Points on a hilly landscape, in no order, each with its height.
A climber steps from a point to the highest of its 2 nearest points, and stops where none of them is higher. Distance is the straight distance between rows; heights are no part of it.
Fut: [89, 99, 145, 97, 97, 74, 67, 102, 68, 93, 73, 108, 121, 92, 129, 100, 89, 140, 145, 66, 118, 114, 94, 81, 105, 100, 87, 65, 99, 88, 105, 68, 95, 138]  (h 208)
Raf: [114, 100, 118, 95, 150, 93, 115, 85, 123, 126, 80, 97, 80, 102, 63, 104, 124, 74, 99, 120, 89, 152, 53, 103, 70, 102, 101, 141, 131, 80, 66, 96, 137, 135]  (h 196)
Fonop: [125, 125, 140, 107, 115, 123, 70, 125, 83, 86, 67, 109, 87, 134, 83, 90, 104, 112, 81, 95, 83, 85, 119, 88, 67, 104, 73, 108, 85, 154, 72, 81, 137, 91]  (h 21)
zukav: [120, 132, 106, 75, 111, 125, 68, 64, 63, 120, 76, 110, 86, 119, 90, 98, 138, 94, 83, 76, 107, 151, 105, 75, 64, 113, 92, 100, 124, 105, 89, 78, 140, 90]  (h 137)
zufu: [95, 113, 161, 142, 106, 80, 101, 143, 96, 89, 137, 152, 114, 94, 135, 89, 88, 117, 138, 73, 114, 103, 88, 71, 132, 63, 116, 117, 108, 65, 102, 77, 103, 129]  (h 172)
Nedo: [136, 101, 110, 89, 113, 113, 102, 81, 73, 119, 49, 61, 107, 84, 73, 124, 71, 103, 83, 165, 137, 116, 104, 83, 136, 109, 69, 121, 68, 112, 134, 111, 87, 61]  (h 407)
zopof: [114, 73, 118, 106, 92, 78, 89, 113, 144, 44, 111, 63, 107, 51, 137, 105, 83, 71, 98, 105, 83, 103, 93, 150, 133, 111, 87, 65, 112, 93, 74, 118, 88, 93]  (h 45)
fet: [89, 82, 120, 127, 132, 49, 122, 108, 84, 101, 98, 105, 110, 90, 99, 57, 109, 116, 130, 60, 77, 75, 54, 146, 102, 118, 100, 76, 115, 106, 80, 81, 81, 133]  (h 60)
Luvag: [107, 93, 91, 83, 142, 109, 92, 38, 71, 130, 75, 103, 73, 87, 77, 51, 131, 104, 134, 83, 110, 76, 116, 99, 137, 106, 144, 99, 80, 49, 150, 104, 95, 104]  (h 278)
tis: [145, 103, 94, 90, 115, 92, 72, 112, 133, 71, 68, 132, 61, 120, 94, 102, 93, 112, 122, 119, 103, 80, 127, 100, 178, 91, 124, 106, 83, 107, 101, 117, 91, 110]  (h 228)
Fod: [78, 61, 99, 103, 72, 94, 79, 90, 84, 120, 111, 28, 115, 111, 117, 117, 101, 90, 90, 67, 76, 84, 123, 77, 64, 120, 84, 65, 85, 93, 117, 73, 131, 120]  (h 414)
gar: [108, 93, 121, 91, 80, 103, 100, 78, 87, 106, 92, 68, 107, 91, 102, 133, 69, 102, 48, 157, 145, 120, 135, 103, 117, 97, 53, 81, 108, 77, 96, 111, 88, 68]  (h 462)
Zep: [108, 129, 99, 95, 132, 151, 128, 82, 130, 95, 93, 102, 74, 55, 78, 80, 115, 79, 69, 145, 137, 144, 93, 109, 123, 80, 94, 127, 107, 94, 121, 121, 88, 65]  (h 479)
lole: [134, 122, 67, 115, 92, 106, 122, 77, 127, 85, 94, 159, 137, 148, 125, 127, 106, 119, 128, 80, 96, 90, 93, 57, 102, 128, 119, 93, 96, 121, 78, 114, 103, 100]  (h 113)
beb: [84, 102, 88, 72, 89, 62, 87, 146, 71, 119, 139, 73, 90, 88, 121, 112, 118, 93, 71, 102, 90, 139, 118, 98, 76, 62, 95, 91, 130, 128, 98, 88, 103, 85]  (h 415)
tiv: [85, 129, 40, 103, 75, 126, 82, 120, 188, 82, 104, 112, 82, 75, 99, 109, 118, 89, 118, 87, 110, 128, 86, 124, 110, 92, 142, 119, 128, 82, 131, 89, 105, 91]  (h 263)
gilot: [79, 90, 104, 95, 107, 144, 98, 101, 108, 114, 128, 79, 98, 88, 72, 101, 123, 132, 101, 82, 84, 116, 81, 78, 52, 77, 153, 152, 72, 95, 99, 78, 114, 131]  (h 220)
Gine: [131, 108, 51, 111, 56, 56, 123, 100, 178, 84, 123, 69, 134, 107, 89, 138, 70, 141, 94, 104, 97, 104, 85, 63, 115, 88, 117, 91, 111, 112, 104, 67, 78, 104]  (h 420)
zanu: [90, 108, 73, 122, 99, 67, 132, 139, 103, 127, 137, 71, 112, 87, 81, 113, 82, 130, 79, 94, 91, 126, 94, 73, 89, 84, 111, 84, 124, 135, 133, 31, 69, 126]  (h 469)
kilet: [78, 63, 111, 118, 70, 59, 136, 114, 126, 103, 116, 121, 90, 109, 119, 97, 49, 56, 78, 104, 72, 67, 71, 134, 72, 95, 89, 111, 107, 101, 67, 123, 53, 107]  (h 438)
binek: [113, 92, 88, 97, 132, 123, 86, 73, 102, 105, 114, 124, 74, 63, 101, 72, 128, 124, 132, 86, 104, 90, 88, 118, 117, 60, 163, 126, 69, 65, 125, 81, 75, 99]  (h 258)
povam: [99, 100, 81, 133, 109, 85, 125, 102, 139, 83, 101, 104, 149, 59, 122, 140, 70, 96, 146, 95, 88, 112, 102, 91, 84, 135, 94, 92, 115, 131, 109, 70, 136, 131]  (h 383)
gukav: [79, 123, 150, 94, 97, 115, 98, 138, 103, 68, 81, 148, 90, 89, 87, 70, 76, 83, 104, 94, 121, 128, 55, 71, 58, 95, 72, 159, 110, 73, 78, 126, 123, 113]  (h 519)
rom: [99, 90, 127, 115, 110, 105, 133, 110, 71, 127, 91, 130, 100, 102, 116, 44, 121, 114, 104, 63, 90, 53, 73, 115, 93, 104, 125, 101, 82, 114, 113, 77, 57, 107]  (h 69)
nev: [98, 116, 83, 116, 111, 99, 104, 98, 134, 93, 131, 100, 102, 127, 82, 62, 143, 111, 130, 89, 80, 74, 139, 115, 127, 83, 134, 76, 110, 89, 125, 117, 120, 83]  (h 186)
mefib: [129, 86, 129, 53, 113, 62, 69, 80, 69, 111, 65, 93, 85, 132, 74, 75, 119, 135, 110, 100, 113, 117, 125, 102, 154, 120, 102, 73, 127, 82, 78, 124, 86, 118]  (h 115)
Tove: [104, 115, 63, 99, 103, 97, 119, 93, 72, 96, 137, 117, 143, 79, 98, 155, 96, 86, 82, 141, 70, 104, 119, 135, 73, 150, 105, 130, 128, 137, 73, 118, 107, 39]  (h 541)
bek: [133, 71, 98, 119, 114, 91, 97, 118, 103, 69, 147, 77, 112, 89, 64, 127, 91, 75, 81, 84, 47, 63, 99, 123, 91, 74, 124, 104, 89, 164, 66, 105, 110, 81]  (h 105)
losop: [68, 121, 125, 84, 110, 70, 67, 148, 67, 116, 89, 64, 74, 68, 86, 88, 116, 132, 120, 111, 73, 100, 124, 96, 84, 94, 117, 89, 110, 128, 123, 87, 130, 121]  (h 354)
Fus: [98, 110, 73, 124, 84, 82, 77, 128, 135, 53, 124, 94, 86, 148, 71, 109, 81, 116, 100, 73, 67, 73, 89, 115, 124, 119, 94, 87, 90, 138, 47, 109, 90, 129]  (h 47)
teko: [111, 90, 116, 101, 103, 114, 115, 109, 78, 120, 131, 108, 99, 123, 106, 104, 143, 86, 42, 129, 74, 84, 123, 137, 97, 121, 101, 115, 106, 119, 77, 140, 72, 37]  (h 548)
bapom: [57, 63, 137, 112, 104, 122, 120, 123, 60, 136, 106, 96, 85, 72, 116, 110, 109, 118, 62, 115, 118, 76, 119, 123, 99, 93, 112, 83, 90, 86, 99, 75, 74, 127]  (h 409)
kat: [92, 70, 113, 96, 48, 127, 106, 98, 83, 127, 89, 125, 140, 109, 94, 101, 81, 91, 81, 102, 103, 87, 108, 115, 51, 101, 124, 99, 119, 89, 105, 87, 103, 79]  (h 275)
dure: [126, 78, 107, 105, 101, 132, 76, 113, 59, 118, 121, 146, 70, 122, 119, 127, 93, 83, 81, 99, 101, 87, 121, 119, 125, 44, 142, 132, 66, 102, 70, 79, 94, 92]  (h 292)
Medum: [143, 77, 92, 111, 103, 52, 103, 96, 110, 78, 101, 111, 89, 105, 104, 92, 73, 104, 94, 88, 64, 36, 115, 99, 77, 82, 98, 100, 71, 153, 82, 87, 92, 85]  (h 91)
vus: [84, 76, 124, 113, 120, 53, 128, 121, 41, 105, 99, 111, 116, 106, 103, 71, 82, 104, 99, 125, 99, 34, 105, 139, 128, 94, 69, 86, 90, 115, 88, 124, 76, 76]  (h 89)
nef: [95, 127, 112, 115, 109, 156, 122, 119, 119, 107, 122, 93, 80, 48, 85, 92, 97, 78, 92, 119, 129, 134, 75, 97, 128, 76, 137, 150, 106, 66, 131, 88, 102, 105]  (h 440)
gil: [74, 134, 139, 140, 108, 88, 104, 130, 48, 92, 138, 99, 135, 80, 112, 72, 91, 140, 137, 67, 109, 86, 86, 75, 104, 85, 105, 86, 97, 88, 115, 54, 120, 124]  (h 188)
Gareg: [78, 63, 91, 105, 87, 112, 92, 85, 60, 104, 115, 55, 130, 143, 71, 86, 109, 90, 66, 64, 73, 86, 82, 109, 41, 127, 71, 57, 104, 81, 88, 87, 120, 100]  (h 378)
tezub: [68, 131, 90, 117, 87, 116, 83, 81, 121, 68, 74, 117, 87, 111, 112, 114, 97, 128, 99, 87, 165, 92, 95, 83, 154, 107, 84, 33, 81, 56, 97, 109, 89, 130]  (h 530)
sasag: [148, 110, 52, 110, 75, 34, 104, 82, 168, 95, 88, 119, 91, 84, 139, 127, 72, 124, 98, 104, 106, 129, 81, 66, 100, 68, 89, 94, 111, 106, 120, 59, 75, 93]  (h 493)
Tof: [109, 94, 94, 83, 121, 75, 85, 78, 152, 118, 48, 82, 50, 75, 66, 99, 119, 79, 89, 131, 83, 138, 82, 126, 49, 122, 86, 87, 144, 98, 90, 92, 140, 123]  (h 207)
bekad: [64, 89, 85, 88, 63, 124, 101, 102, 144, 85, 87, 98, 120, 81, 137, 116, 97, 64, 123, 64, 129, 129, 91, 89, 85, 104, 86, 101, 109, 66, 131, 94, 127, 113]  (h 491)
tisak: [148, 93, 108, 113, 97, 94, 130, 114, 98, 99, 135, 109, 105, 122, 129, 62, 125, 72, 63, 96, 74, 96, 88, 129, 115, 61, 90, 107, 104, 126, 90, 114, 61, 32]  (h 485)
tovu: [106, 80, 129, 107, 127, 75, 115, 125, 113, 85, 90, 93, 133, 70, 99, 90, 110, 73, 127, 108, 73, 117, 57, 144, 108, 95, 98, 87, 131, 112, 76, 109, 116, 106]  (h 52)
Dazul: [57, 97, 81, 99, 103, 122, 99, 83, 103, 115, 132, 122, 119, 117, 91, 70, 135, 70, 129, 72, 71, 90, 129, 118, 90, 90, 123, 94, 129, 62, 127, 119, 161, 76]  (h 171)
Zib: [102, 70, 108, 78, 141, 109, 122, 97, 119, 74, 104, 68, 125, 113, 76, 98, 95, 102, 136, 136, 97, 118, 88, 87, 128, 85, 83, 139, 75, 95, 93, 174, 101, 113]  (h 531)
Vod: [114, 133, 60, 87, 93, 74, 111, 70, 98, 133, 89, 84, 104, 139, 88, 82, 103, 92, 142, 82, 95, 117, 90, 52, 107, 117, 91, 98, 106, 110, 137, 119, 99, 101]  (h 357)
kuzaf: [97, 92, 92, 109, 82, 138, 89, 92, 52, 137, 88, 145, 69, 121, 117, 127, 74, 72, 94, 95, 105, 73, 108, 111, 109, 126, 119, 117, 69, 98, 94, 96, 70, 110]  (h 315)
tor: [103, 108, 87, 104, 116, 163, 110, 83, 102, 81, 108, 80, 96, 82, 88, 93, 117, 108, 54, 132, 130, 105, 111, 110, 91, 83, 68, 101, 71, 113, 119, 109, 99, 45]  (h 529)
Koro: [101, 112, 133, 115, 151, 164, 113, 126, 58, 107, 121, 73, 79, 79, 78, 84, 156, 114, 45, 120, 103, 103, 87, 105, 112, 83, 117, 112, 82, 93, 98, 77, 92, 89]  (h 474)
noza: [135, 99, 77, 71, 111, 116, 63, 93, 84, 107, 100, 122, 50, 87, 78, 125, 89, 105, 81, 143, 103, 111, 129, 113, 110, 42, 139, 130, 83, 107, 89, 85, 111, 86]  (h 274)
rar: [99, 127, 74, 121, 75, 123, 57, 83, 116, 61, 66, 106, 102, 100, 128, 141, 91, 101, 109, 84, 122, 73, 119, 93, 132, 145, 89, 32, 84, 79, 101, 98, 141, 112]  (h 470)
morud: [108, 102, 111, 97, 65, 154, 71, 69, 69, 105, 92, 74, 105, 114, 115, 121, 103, 91, 59, 100, 160, 114, 131, 87, 133, 108, 75, 67, 83, 66, 113, 101, 93, 81]  (h 518)
nekas: [68, 88, 119, 94, 123, 164, 104, 95, 43, 125, 95, 62, 79, 70, 69, 98, 131, 120, 68, 122, 128, 100, 75, 129, 129, 110, 118, 95, 83, 61, 90, 86, 81, 128]  (h 442)
Lik: [99, 144, 103, 104, 114, 80, 86, 113, 82, 127, 108, 103, 86, 113, 99, 116, 105, 101, 125, 110, 96, 116, 150, 77, 102, 97, 109, 100, 129, 115, 119, 83, 142, 113]  (h 322)
zumo: [119, 70, 141, 124, 137, 136, 105, 80, 58, 87, 85, 87, 145, 109, 91, 86, 126, 133, 95, 103, 101, 56, 123, 123, 122, 127, 89, 77, 63, 109, 92, 101, 111, 70]  (h 371)
papo: [140, 118, 80, 113, 108, 98, 105, 98, 130, 99, 111, 139, 70, 124, 100, 96, 118, 91, 96, 123, 84, 58, 163, 117, 148, 102, 135, 88, 110, 117, 103, 117, 104, 67]  (h 205)
Libil: [91, 85, 77, 115, 73, 78, 96, 88, 133, 88, 115, 93, 87, 159, 90, 122, 76, 99, 100, 74, 60, 30, 113, 90, 83, 148, 107, 93, 74, 99, 70, 107, 88, 137]  (h 62)
ren: [110, 99, 77, 92, 85, 89, 118, 82, 132, 106, 106, 120, 95, 87, 144, 113, 95, 97, 111, 89, 121, 129, 82, 73, 97, 75, 90, 106, 86, 101, 117, 99, 71, 106]  (h 565)
Sidod: [94, 39, 128, 84, 50, 106, 92, 105, 135, 102, 114, 82, 130, 84, 93, 107, 87, 117, 75, 93, 106, 108, 99, 103, 49, 41, 128, 101, 95, 99, 85, 84, 99, 102]  (h 252)
bup: [86, 77, 60, 97, 90, 98, 71, 88, 120, 57, 151, 84, 116, 78, 94, 141, 104, 99, 108, 74, 62, 88, 107, 119, 68, 100, 121, 93, 94, 118, 63, 105, 126, 102]  (h 118)
Givi: [94, 112, 134, 98, 75, 139, 100, 121, 86, 113, 44, 138, 134, 141, 59, 83, 69, 90, 95, 106, 112, 96, 86, 91, 59, 120, 92, 137, 106, 109, 115, 104, 118, 79]  (h 302)
Futut: [90, 96, 98, 70, 82, 110, 95, 105, 161, 91, 58, 111, 97, 88, 85, 44, 105, 72, 128, 72, 83, 126, 55, 104, 51, 105, 112, 125, 116, 88, 142, 122, 107, 99]  (h 233)
vavo: [107, 82, 104, 89, 129, 105, 82, 100, 119, 127, 111, 67, 59, 96, 68, 121, 114, 91, 99, 105, 93, 149, 66, 113, 94, 65, 136, 160, 93, 83, 76, 90, 103, 137]  (h 204)
por: [60, 83, 90, 106, 86, 73, 155, 82, 106, 135, 119, 89, 143, 132, 83, 88, 72, 93, 127, 99, 103, 114, 85, 95, 75, 125, 79, 95, 134, 84, 100, 132, 89, 126]  (h 350)
poden: [134, 63, 122, 92, 146, 134, 114, 72, 93, 49, 89, 77, 153, 113, 76, 73, 124, 123, 130, 101, 85, 102, 75, 108, 137, 119, 95, 100, 78, 100, 83, 144, 101, 90]  (h 436)
Tefiz: [85, 76, 106, 83, 95, 62, 66, 107, 78, 124, 107, 91, 62, 99, 97, 112, 123, 139, 82, 88, 78, 97, 121, 124, 95, 135, 128, 75, 123, 109, 63, 85, 71, 132]  (h 251)
rem: [103, 75, 100, 82, 79, 89, 72, 80, 174, 121, 55, 84, 61, 83, 86, 86, 95, 89, 109, 101, 103, 134, 82, 107, 62, 99, 112, 96, 117, 69, 137, 90, 93, 119]  (h 219)
seka: [98, 106, 120, 134, 130, 113, 108, 100, 118, 74, 73, 189, 126, 128, 129, 121, 96, 97, 148, 88, 96, 66, 114, 56, 104, 124, 124, 98, 88, 91, 116, 110, 125, 140]  (h 129)
zopap: [92, 90, 84, 88, 111, 116, 114, 80, 112, 117, 117, 85, 86, 83, 87, 138, 137, 73, 49, 154, 76, 106, 117, 137, 70, 162, 101, 115, 127, 106, 70, 143, 100, 71]  (h 626)
votu: [89, 98, 83, 104, 105, 50, 71, 146, 76, 126, 139, 67, 81, 88, 120, 99, 127, 97, 111, 76, 66, 90, 137, 86, 76, 71, 119, 68, 100, 123, 153, 66, 101, 96]  (h 386)
fug: [101, 88, 133, 85, 75, 77, 96, 129, 119, 98, 98, 66, 80, 105, 93, 101, 110, 121, 41, 124, 73, 91, 129, 127, 116, 131, 101, 72, 131, 117, 57, 110, 69, 113]  (h 272)
kibif: [72, 105, 122, 115, 116, 93, 105, 137, 34, 112, 85, 123, 82, 109, 95, 55, 78, 105, 125, 91, 90, 28, 98, 109, 104, 91, 102, 114, 60, 120, 109, 106, 82, 112]  (h 78)
luzo: [103, 120, 98, 81, 82, 120, 93, 122, 160, 109, 94, 126, 78, 77, 121, 61, 131, 68, 128, 86, 92, 121, 104, 102, 104, 83, 147, 124, 114, 98, 158, 119, 90, 80]  (h 248)
pap: [129, 103, 97, 96, 94, 77, 99, 69, 86, 64, 102, 109, 129, 106, 133, 106, 81, 67, 79, 98, 106, 125, 76, 122, 61, 114, 31, 78, 124, 95, 59, 106, 107, 58]  (h 396)
ges: [70, 125, 105, 102, 109, 107, 134, 100, 87, 99, 110, 127, 109, 100, 103, 67, 98, 62, 98, 80, 126, 129, 52, 94, 34, 76, 55, 137, 120, 75, 102, 99, 121, 81]  (h 473)
lilu: [100, 129, 71, 99, 125, 134, 116, 92, 125, 62, 116, 83, 132, 84, 69, 101, 108, 117, 125, 99, 96, 149, 76, 105, 107, 126, 94, 112, 114, 117, 77, 107, 130, 109]  (h 309)
kelu: [57, 115, 87, 87, 89, 77, 97, 119, 106, 82, 93, 101, 126, 49, 130, 132, 82, 92, 140, 95, 123, 127, 128, 80, 71, 92, 73, 94, 129, 101, 124, 76, 165, 103]  (h 437)
Guka: [93, 127, 113, 119, 96, 79, 78, 145, 107, 84, 98, 144, 82, 110, 155, 102, 83, 87, 137, 86, 122, 79, 94, 85, 174, 51, 108, 94, 76, 77, 127, 110, 89, 111]  (h 158)
Luzig: [90, 98, 75, 79, 89, 105, 113, 91, 117, 96, 109, 56, 135, 135, 87, 82, 113, 117, 145, 96, 87, 93, 94, 51, 113, 81, 99, 116, 62, 108, 126, 149, 113, 97]  (h 425)
Dola: [58, 98, 89, 117, 83, 123, 106, 81, 36, 136, 97, 117, 109, 110, 109, 125, 68, 63, 88, 106, 137, 89, 97, 116, 81, 128, 67, 103, 81, 77, 121, 113, 82, 80]  (h 341)
zadut: [150, 117, 90, 89, 99, 28, 91, 57, 69, 100, 93, 82, 98, 115, 128, 102, 72, 67, 106, 113, 85, 94, 111, 100, 88, 121, 51, 58, 126, 92, 94, 97, 100, 69]  (h 363)
firez: [123, 111, 68, 110, 85, 93, 129, 72, 98, 69, 156, 103, 126, 125, 131, 98, 101, 95, 58, 90, 96, 101, 83, 98, 72, 78, 49, 93, 94, 112, 71, 105, 76, 43]  (h 433)
Kega: [95, 130, 113, 113, 99, 126, 82, 113, 119, 92, 123, 125, 93, 96, 82, 69, 119, 131, 140, 69, 95, 106, 70, 66, 97, 89, 155, 151, 77, 70, 115, 99, 104, 118]  (h 239)
Ralu: [74, 115, 51, 97, 99, 96, 139, 66, 96, 150, 93, 61, 118, 114, 71, 98, 90, 78, 113, 96, 94, 131, 81, 62, 55, 147, 71, 115, 124, 106, 146, 102, 120, 109]  (h 317)
pef: [111, 99, 58, 82, 81, 37, 100, 87, 140, 90, 121, 105, 76, 125, 126, 94, 109, 119, 114, 81, 62, 44, 115, 78, 79, 109, 112, 113, 70, 123, 89, 125, 64, 98]  (h 77)
Zoru: [58, 81, 76, 105, 67, 86, 136, 81, 111, 113, 134, 87, 108, 100, 119, 133, 51, 63, 98, 104, 100, 100, 78, 121, 83, 145, 85, 106, 114, 68, 74, 127, 62, 132]  (h 395)
vite: [113, 125, 112, 75, 119, 87, 89, 81, 72, 130, 76, 103, 46, 121, 82, 88, 116, 117, 68, 111, 124, 133, 115, 80, 119, 99, 83, 99, 111, 105, 79, 98, 81, 109]  (h 127)
Vepo: [127, 90, 75, 141, 116, 60, 134, 113, 83, 111, 136, 50, 127, 84, 89, 137, 73, 108, 95, 80, 72, 84, 96, 93, 117, 139, 114, 82, 120, 142, 100, 32, 83, 131]  (h 405)
kited: [99, 62, 139, 120, 109, 118, 98, 121, 67, 94, 109, 86, 106, 57, 140, 106, 110, 107, 87, 107, 90, 47, 139, 138, 122, 99, 109, 76, 67, 125, 94, 88, 92, 84]  (h 377)
dimam: [115, 98, 122, 85, 56, 64, 119, 130, 107, 85, 83, 78, 122, 82, 100, 93, 70, 127, 68, 128, 77, 106, 75, 109, 131, 125, 80, 89, 124, 135, 64, 111, 44, 92]  (h 303)
Barun: [96, 108, 107, 96, 123, 55, 134, 144, 101, 122, 94, 59, 85, 63, 74, 91, 98, 163, 67, 123, 92, 112, 94, 80, 125, 88, 102, 117, 117, 141, 113, 50, 72, 138]  (h 408)
tezaf: [97, 83, 135, 95, 95, 82, 125, 136, 122, 90, 68, 66, 98, 97, 69, 69, 76, 135, 86, 127, 106, 96, 80, 100, 118, 78, 78, 101, 89, 128, 90, 102, 75, 120]  (h 351)
saniz: [67, 126, 88, 75, 113, 102, 111, 128, 53, 109, 133, 121, 81, 79, 119, 103, 124, 58, 82, 95, 114, 148, 89, 109, 49, 59, 82, 139, 137, 97, 94, 85, 133, 66]  (h 444)
daza: [104, 109, 127, 103, 75, 131, 92, 108, 115, 97, 52, 96, 122, 140, 77, 75, 73, 62, 102, 100, 124, 113, 100, 86, 112, 101, 73, 99, 115, 77, 142, 115, 120, 88]  (h 337)
Lupo: [133, 135, 53, 99, 103, 101, 122, 69, 152, 70, 105, 82, 123, 98, 88, 125, 105, 155, 108, 108, 119, 137, 89, 57, 121, 117, 90, 87, 99, 126, 87, 91, 105, 109]  (h 353)
Lam: [139, 100, 100, 70, 107, 129, 82, 95, 110, 83, 65, 149, 76, 102, 94, 133, 72, 117, 93, 155, 127, 118, 123, 70, 150, 67, 116, 135, 70, 108, 94, 115, 85, 99]  (h 253)
zed: [123, 111, 124, 119, 105, 121, 79, 131, 108, 64, 63, 164, 105, 102, 159, 107, 84, 67, 147, 91, 100, 70, 109, 85, 142, 103, 116, 95, 78, 107, 148, 104, 104, 108]  (h 145)
Tad: [105, 118, 92, 117, 100, 132, 97, 89, 135, 103, 96, 90, 82, 79, 94, 95, 90, 81, 114, 110, 146, 111, 92, 100, 155, 66, 123, 92, 89, 41, 155, 80, 104, 112]  (h 406)
Kiba: [99, 122, 55, 111, 86, 106, 92, 81, 147, 51, 80, 111, 103, 60, 125, 147, 60, 84, 118, 114, 100, 89, 106, 106, 96, 168, 72, 75, 102, 112, 91, 101, 121, 113]  (h 410)
bil: [61, 68, 114, 85, 57, 85, 106, 139, 84, 125, 107, 113, 95, 128, 110, 86, 80, 55, 61, 101, 102, 89, 75, 125, 43, 51, 75, 113, 108, 99, 79, 122, 81, 89]  (h 477)
Nanal: [125, 123, 85, 75, 84, 118, 52, 78, 68, 104, 91, 149, 101, 144, 120, 123, 114, 90, 112, 81, 114, 113, 121, 77, 95, 80, 110, 97, 93, 90, 86, 100, 141, 77]  (h 147)
rig: [128, 93, 96, 95, 110, 65, 109, 34, 32, 143, 89, 79, 129, 114, 103, 98, 113, 84, 100, 115, 90, 89, 120, 99, 89, 138, 77, 65, 118, 80, 116, 108, 106, 52]  (h 334)
sim: [88, 83, 134, 96, 133, 58, 53, 109, 84, 110, 72, 101, 85, 61, 117, 99, 128, 169, 142, 68, 96, 92, 119, 110, 122, 131, 126, 91, 109, 105, 88, 63, 81, 146]  (h 230)
Figi: [132, 83, 102, 81, 128, 98, 104, 46, 63, 149, 57, 106, 92, 106, 83, 73, 136, 104, 111, 105, 77, 72, 139, 93, 105, 144, 128, 91, 100, 98, 129, 108, 101, 82]  (h 301)
Tosup: [44, 89, 122, 113, 83, 117, 134, 107, 73, 134, 123, 92, 122, 103, 130, 108, 97, 103, 82, 97, 137, 103, 114, 82, 78, 95, 66, 100, 84, 96, 110, 107, 75, 111]  (h 375)
Mis: [108, 113, 46, 93, 91, 95, 90, 61, 85, 81, 137, 113, 109, 126, 117, 139, 104, 109, 116, 89, 79, 92, 100, 96, 96, 129, 106, 94, 87, 106, 48, 120, 105, 99]  (h 131)
fedu: [130, 93, 127, 103, 87, 127, 69, 101, 114, 100, 80, 74, 81, 128, 99, 91, 88, 55, 93, 107, 136, 101, 117, 108, 142, 38, 91, 89, 83, 54, 131, 93, 127, 89]  (h 373)
lagi: [67, 111, 44, 74, 87, 139, 79, 99, 142, 66, 134, 83, 104, 67, 97, 108, 141, 102, 131, 70, 93, 151, 80, 133, 106, 115, 126, 116, 116, 90, 97, 122, 113, 94]  (h 280)
Ralur: [97, 78, 133, 85, 145, 62, 121, 97, 58, 113, 66, 92, 108, 107, 75, 70, 100, 113, 113, 130, 115, 78, 88, 129, 149, 114, 75, 87, 111, 81, 79, 132, 84, 120]  (h 101)
Fem: [80, 83, 80, 102, 61, 111, 61, 89, 97, 100, 116, 43, 90, 82, 118, 136, 90, 100, 86, 96, 126, 92, 128, 105, 113, 96, 97, 51, 85, 57, 127, 72, 110, 115]  (h 461)
Daf: [93, 98, 81, 79, 98, 126, 96, 88, 90, 68, 107, 152, 149, 93, 122, 102, 116, 83, 131, 84, 104, 118, 120, 106, 81, 86, 108, 103, 121, 89, 99, 117, 150, 55]  (h 160)
sepu: [66, 131, 122, 112, 100, 126, 108, 133, 92, 108, 109, 149, 50, 110, 104, 96, 78, 90, 72, 100, 116, 108, 75, 61, 51, 66, 81, 173, 72, 102, 85, 100, 100, 124]  (h 575)
vopig: [120, 105, 107, 109, 107, 104, 95, 121, 93, 77, 85, 103, 102, 139, 55, 91, 95, 138, 81, 98, 62, 74, 107, 102, 90, 148, 94, 98, 92, 172, 45, 98, 93, 112]  (h 33)
Zuba: [95, 127, 94, 99, 112, 120, 94, 69, 126, 68, 88, 82, 72, 80, 95, 79, 109, 117, 80, 121, 154, 97, 128, 85, 133, 69, 62, 51, 75, 85, 121, 113, 102, 88]  (h 602)
sesat: [60, 106, 129, 85, 88, 92, 113, 124, 70, 133, 60, 128, 60, 121, 89, 65, 79, 99, 65, 116, 112, 92, 59, 87, 62, 73, 62, 135, 82, 110, 91, 122, 59, 113]  (h 521)

Where does a climber stop that starts at each point below?
zed -> zanu
Raf -> ren
vavo -> zopap
vopig -> Mis
Sidod -> Zuba

Call two points neighbours if one is among the 2 nearest of the other. Go from one point of each pair to the other, from neighbour to neighbour, staying as high as possible. Name the lowest point that can't be avoided.
ren, zopap -> gilot
bapom, zanu -> povam
sepu, Mis -> lole
morud, Zuba -> Nedo
morud, Zib -> zumo
